A landscape with many peaks, sampled at points; each row gives a point and its height.
A climber steps from a point to whichever of its 2 nearest points has the largest rise for the distance, and stops where none of them is higher. Distance is the straight distance between rows; heights are no part of it.
Nin: [  9,  18,   6,  15,  31, -20,   5,  29, -32,  18,   7,   8,   8,  17,  -1,
  62,  22,   9,  18, -20]  height 17.4
kori: [ -3,  13,   7,   5,  29, -20,  35,  30, -19,  17, -20, -23,   6,  32,  -2,
 -55,  35, -13,  19,  -4]  height 63.3
kubil: [-14, -27,   1,  36,   8,  12,  20, -26,  -1, -19,  11,   7,  27,  36,  -9,
  37,   1, -17, -23,  -9]  height 27.4
Pade: [ 23, -11,  13,  44, -19,   1,   5,  -2,   6,  45, -41,  13,  -6,  -8, -23,
 -68,   1,  33,  22,  21]  height 15.8
nuri: [ 13,  35,  -1, -47,  43,  11,  26,   1, -53,   8,  15, -25,  -8,   9,  -6,
   5, -27, -24,  -5,   8]  height 64.0
Dif: [ 46,  16,  16,   2, -37,  -9, -22, -38,  37,  -7,   7, -11, -25, -18,  30,
  -9,  29,  20,  15, -18]  height 11.1
ditol: [ -5,  -5,  19,  22,   2,  -1,  69,  25,  -9, -24, -10, -21,  36,  38,  11,
 -16,  44, -26, -28,  -2]  height 64.1
fum: [ 23, -11,   5,  49,  -3, -17, -23,   0,  11,  14,   2, -30, -13, -21,  24,
 -33,  23,  46,  38, -26]  height 76.8
Bimas: [  9,  -7,  39,  35, -37, -13,   8,  36,  22,  30, -30,  18, -15,  -2,  -9,
 -48,  60,   9,  46, -10]  height 32.8
Peka: [-21, -12,  28, -21,  15,  10, -33,  51,  -1,  30,  46,   6,  -6,  50, -15,
   0,  20,  12, -28, -12]  height 51.7
ripi: [-48,  11,  37, -33,  51,  66,  19, -42, -26,   4,  62,  -8,  -9,   4, -16,
  44, -44, -33,  -4, -20]  height 39.9
pupe: [ -4,  -9,   9, -33, -63, -18,  26,  16,  56, -12, -34,  21,   1,   1, -24,
  -1,   3,   4, -49,  32]  height 64.2
Kesot: [ 10,  34,  11,  11,   3, -28,  -1,  47,  -4,  21, -11,   3,   9,  12,   7,
  13,  59,  -7,  10, -31]  height 14.2
zadu: [ 15,  23, -31, -17,  -4,   1,  -3,  -1,  18, -10,  24,   9,  38, -15,  18,
   7,  -5,  -9, -29, -21]  height 33.2
bor: [-27, -12, -37, -34, -22,  22,  -1, -19,  14, -27,  17,  31,  15, -29, -14,
  20, -27, -84, -16,   9]  height 31.4
gasu: [-13, -18,  -3,  58,  12,  15,  84,  -6, -29, -15, -38,  -6,  28,  20,  15,
 -31,  21, -25, -24,  29]  height 53.7
Gibu: [ 18, -14, -21,  57,  58,  -6,  39,   6, -50,  21, -22,   6,   0,   5, -18,
  11, -30,  22,  58,  -3]  height 71.9
Nafa: [ 24,   6,  28,  -7, -55,   8, -25, -49,   9,  16,  21,  20, -23, -15,  20,
  15,  11,  49,  31,   3]  height 15.5
Bom: [-17, -27,  -7,  -1,   3,  17, -32, -10,  15, -14,  41,  -9,  -1,   9,  -7,
  23,  -8, -16, -13, -11]  height 34.4
Lani: [  3,  48,  -5, -59,   1,  14, -48,  -3,  11,  15,  37,  17, -13, -15,  13,
 -15, -34,  24,   6,  -3]  height 9.1
kor: [ -5, -37,   2,  70,  31,   9,  52,  14, -66,   8, -55, -20,  -4, -14,  16,
 -10,  25,  -8,  37,   7]  height 41.6
Miz: [  7,   5,   7,  -7, -11, -14, -33,   6,   0,   8,   6,  -8,  -2, -10,  12,
  63,  20,  22,  19, -23]  height 21.0
rig: [ 18,  -8, -20,  28,  18, -14,  15,   0, -15,  -4, -16, -15,  14,   2,  32,
   6,  -9,   6,   1,   6]  height 40.7
zil: [-13,  18, -12, -25,   8,  -9,  43, -22,   6, -39, -18,  18,  30,  22,  -4,
  12, -31, -34, -34,  15]  height 56.3
Kemef: [-27, -22,  13, -29, -17,  16, -42,  14,   2,  10,  15,   9, -14,  -2, -29,
  30,  -5,  19, -31,  18]  height 29.0
tis: [-28, -22,  35,  -9,  41,  42,  -3, -19, -34, -14,  48,  -9, -32,  30,   3,
  48, -25,   4, -13, -20]  height 48.1
pirod: [ 12,  17,  42, -13, -29,   0,  18,  31,  21,  44, -68,  33, -21, -28, -14,
 -49,  38,  32,  59,   6]  height 26.4
siv: [ 13,  -8, -10,  74, -27, -17,   2,  -3,   1,  -4, -56, -15,   6,   2,  -4,
 -60,  18,  13,  13,  19]  height 10.5
Ruk: [ -6, -25,   9,  -1,  63,   7, -30,  12, -26,   5,  48, -22, -23,  27,  -4,
  43,  -8,  26,  10, -11]  height 56.1
Dofup: [ -8,  23, -23,   9,  13,  -7,  60,   2, -30,  -4,  -6,  -7,  30,  16,   7,
  20, -13, -16, -20,  10]  height 48.0
fezu: [ -3,   2, -42, -41, -15,  -4, -34,  -9,  12, -26,  29,   1, -14, -23, -22,
 -17, -14, -53, -12,  17]  height 27.1
sor: [ 16,  -7,  30, -13, -43,   5,  36,   9,  11,  24, -36,  32, -28,   3,  -8,
 -65,  10,  42,  26,  20]  height 21.3
viza: [  8,  56,  17,   5,  43,   1,  44, -41, -54, -23,  27, -15,  10,   3,  14,
  36, -31, -28,   6, -24]  height 27.6
Gisil: [-20,   1,  -7, -48, -31,  -1,  16,  16,  26,   4, -21,  47,  10,   0, -26,
  20, -40,  16, -44,  41]  height 74.4
Kisa: [ -8,  -8,  26,  28,   0, -30,  41,  35,   0,  14, -58,   2,  -1,  43, -23,
 -34,  47, -28,  19,  15]  height 55.1
Fav: [  8,  -1, -14, -32,  32,  -2,  41,  21, -41,   2,  12, -38, -10,  44,   1,
 -31,  -6,   1,  -2,   0]  height 72.5
rugig: [ 14,  15,  30, -58, -13,  29, -48,  -5,  19,  20,  59,  -6, -57, -34,  33,
  -8,  -6,  27,  -7,  -9]  height 12.5
nobib: [  7,  -7, -16,  51,   1,  21,   9, -23,  45,   4,  21,  17,  26, -23,  31,
  16,   0,  33, -13, -31]  height 8.0
nofu: [-70, -16, -11, -57,  -5,  46, -16,   7,  21, -12,  27,  36,   3, -23, -39,
  25, -36, -74, -17,  37]  height 35.3
diba: [-51,  13,  -6, -39,  31,  28, -25,   1, -35,  -6,  34,  11, -21,  10, -32,
  36, -32, -44,  12,  23]  height 46.5
soz: [ 16, -32, -21,  10, -40,  10, -30, -32,  12, -20,  -2, -21,   6,  -2,  -5,
 -26, -26,  -5, -35,  21]  height 2.3
kiruk: [ -7, -34,  17,  72,  17, -15,  -2,  22, -38,  18, -42, -27,   6,   0,   3,
 -30,  39,   8,  57,  -6]  height 49.2
Lunos: [  3,   8,  48, -28, -52,  -9, -27,  -2,   3,  23,  -5,  37, -23,   7, -10,
  12,   9,  40,   8,  16]  height 20.4
seg: [ 22, -14, -17,  14,  53, -23, -40, -22,  13, -41,  37, -27,  -1, -24,  21,
  20, -19,  27,  32, -14]  height 49.6
Nusub: [-10, -20,  25, -35, -50, -18, -28,  14,  -8,  22,  -6,  11,   5, -11,  -2,
  46,  35,  14, -12,   3]  height 24.8
dapid: [ 22,  24, -24,  23, -55,   9,   3, -48,  42, -17,  -3,   8,  24, -44,  30,
 -27, -17,  23, -23,  12]  height 21.4
bilu: [ -7,  23,  19, -49,   3, -18,   4,  22, -19,  -8,  12, -18, -25,  20,  -8,
  18,  30, -51, -14,  -5]  height 65.3
niv: [-10, -44,  11,  26,  10,  18, -26,  -4,  14,  25,  36,  -5,  -2,  49, -21,
 -11,  10,   7, -11, -14]  height 42.3
Zopa: [  9,  41, -45,   0,  23, -21, -22, -18,  -1,  -1,  -8,  -3,  11,   3, -15,
   4, -57,  12,  -2,  -5]  height 45.0
tir: [ 12, -18,  27,  13, -36, -21, -11,  18,  18,  36, -44,  42,   7,  -6, -28,
  -1,  55,  11,  10,   3]  height 40.2
dipon: [  4, -19,  -4,  -1,  71,  -7,  22,  15, -23,  -2,  27, -49, -16,  16,  23,
  -3,   7,  24,   5, -11]  height 64.3
Vatek: [  3,  -3, -13,  39,  17, -16,  12,  45, -25,  42, -31,  -3,   2,  12, -14,
  -3,   4,  19,  48,  -1]  height 60.2
petad: [  8,  39, -17, -22, -31,  22,  -9, -42,  61,  -8,  19,  35,  22, -19,  24,
 -11, -26,   4,  -9, -24]  height 27.5
lero: [ 19,   4, -10,  52, -42,   4,  -1, -15,   0,  -9, -21,   4,  27, -51,  58,
 -28,  18,  28, -13,  18]  height 16.3
Bedom: [ -2,   1,  26, -13,   5, -31,  49,  11, -16, -39, -18,  -4,  -3,  18, -13,
  20,  35, -44, -29,  10]  height 74.2
naf: [-16, -32,  15,  23, -13,  12,  38,  39, -25,   2, -41,  -3,  17,  15,  -2,
  -7,  58, -16,  13,   4]  height 55.7
kelig: [-13,  18,  -2, -53,  17,  13, -14,  34,  12,   0,  38, -18, -16,  24,  -6,
  -1,  11, -14, -37,  -2]  height 58.5
muru: [ 30,  30, -27, -41,   2, -19, -17,   0,   1, -10, -17, -38, -19,  -7,  20,
 -46, -10,  -8,   4,   3]  height 30.0
gesik: [ 12, -40, -14,  42, -32,   4, -10, -23,  26,  -4, -18, -29,  -3,   4,   0,
 -65,  10,  20, -15,   8]  height 6.1
dob: [-11,  17,  32, -13,  36,  48,  48, -47, -33, -23,  44,  -3, -15, -28,   4,
  32, -41, -19,  -3, -43]  height 33.4
Tob: [-50, -30,  -5, -41, -13,  33, -34, -18,  -3,   7,  20,   4, -21,  -5, -53,
  35, -51, -43, -16,  31]  height 39.8
moko: [  5, -15,  -5,  36,  45,  -6,  -9,  24,   3,  44,  -9,   9,  -2, -20,   3,
 -27,  25,  37,  56, -35]  height 73.2
Moget: [ -5,  23,  23,   8, -25, -54,  24,  53,  24,  -9, -53,  21,  17,  -3,   4,
 -13,  42,  -3,   9, -18]  height 11.2
Bemo: [ -8, -16, -23,  67,  15,   0,  32,  -4,   4, -20, -40,   9,  40,  24,   8,
 -23, -11, -13, -44,  34]  height 43.0
Fila: [-10, -25,   2,   5, -13,  34, -61, -71,  50,   2,  40,   6,  -5,  -6,   4,
  20, -35,  43,   7, -30]  height 0.4
veta: [ 20, -22, -14,  42,  10, -12, -45, -37,  24, -18,  10, -22,  -2,  -1,   5,
  -3,  -7,  30,   8, -15]  height 59.2
sur: [  4,  20,  51, -64, -54,  15, -51,  -6,  13,  19,  28,  10, -38, -25,  10,
  10,   0,  25,  -6,  27]  height 15.9
rulu: [ 19,  21,  -8,   3,  -8, -49,   1,  15,  -9, -21, -49, -16,   7, -11,  17,
 -26,   4,  -7,  -8,  17]  height 34.7
dinun: [ -4, -51,   0,   7,  13,  -3,  27,  11, -23,   1, -11, -32,   1,  53, -22,
   4,  37,  -1,  -6,   5]  height 48.4
malag: [ -8,  11, -28, -33,  29,  20, -15, -18, -27,   0,  14,   2,   3,  20,  -7,
  20, -62, -19,  -8,  12]  height 54.6
refi: [ -3,  33, -24, -11,  14,   8, -11,  -6, -13, -22,  34, -14,  18, -20,  15,
  21, -18, -59,   8, -14]  height 38.7
Lugi: [ 21,  15, -25,  68,  -4, -17, -17, -16,  32, -30,   0,   8,  25, -47,  58,
   4,   6,  36,   2, -23]  height 11.9
kivu: [ 16,  11, -23, -22,  47, -15, -26,   0, -27, -30,  36, -29, -16, -34,  15,
  32,  -2, -14,  19, -20]  height 44.0
leso: [-14, -19,  -5,  22, -22, -20,   5,  20,  -2,  10, -24,  28,  11,  24, -43,
  16,  14,   6,   4,  13]  height 48.5
Kulu: [  9,  69, -19, -62, -10, -12, -19,  -8,  17,   3,  -6,  34,  -8, -30,  -6,
   3, -59,  -1,   7,   6]  height 6.2
fofa: [  0,  21, -25, -42,  -4, -13,  19,  22,  -2, -17, -38,  19,  18, -28,  -3,
  26, -21, -12, -29,  19]  height 64.8
pupav: [  4,   3, -16, -10, -19, -29, -17,  -5,   7, -11, -30,  -1, -11,  22, -23,
  -2,  -9, -20,  -6,   4]  height 40.3
pabu: [ 33,   2, -35, -19,   1,   3, -16,   6,  27, -31,  16, -34, -17, -37,  15,
 -49,  -6, -42, -16,  -1]  height 26.1
Puvi: [-17, -39,  -8,  11, -11,  23, -18, -20,  49,  15,  32,  33,  21,  -6,   6,
  13, -25,  49, -11, -17]  height 4.3

Call two points neighbours if one is among the 2 nearest of the other. Go from one point of each pair to the other, from neighbour to neighbour, staying as high as possible. Name the lowest point that can't be avoided.
Gibu, naf => kor
Fav, naf => Kisa
Gisil, Bedom => rig
Gibu, fum => Vatek

Where does a climber stop that starts at each point below?
nobib => fum
gesik => leso
Kemef => Bedom
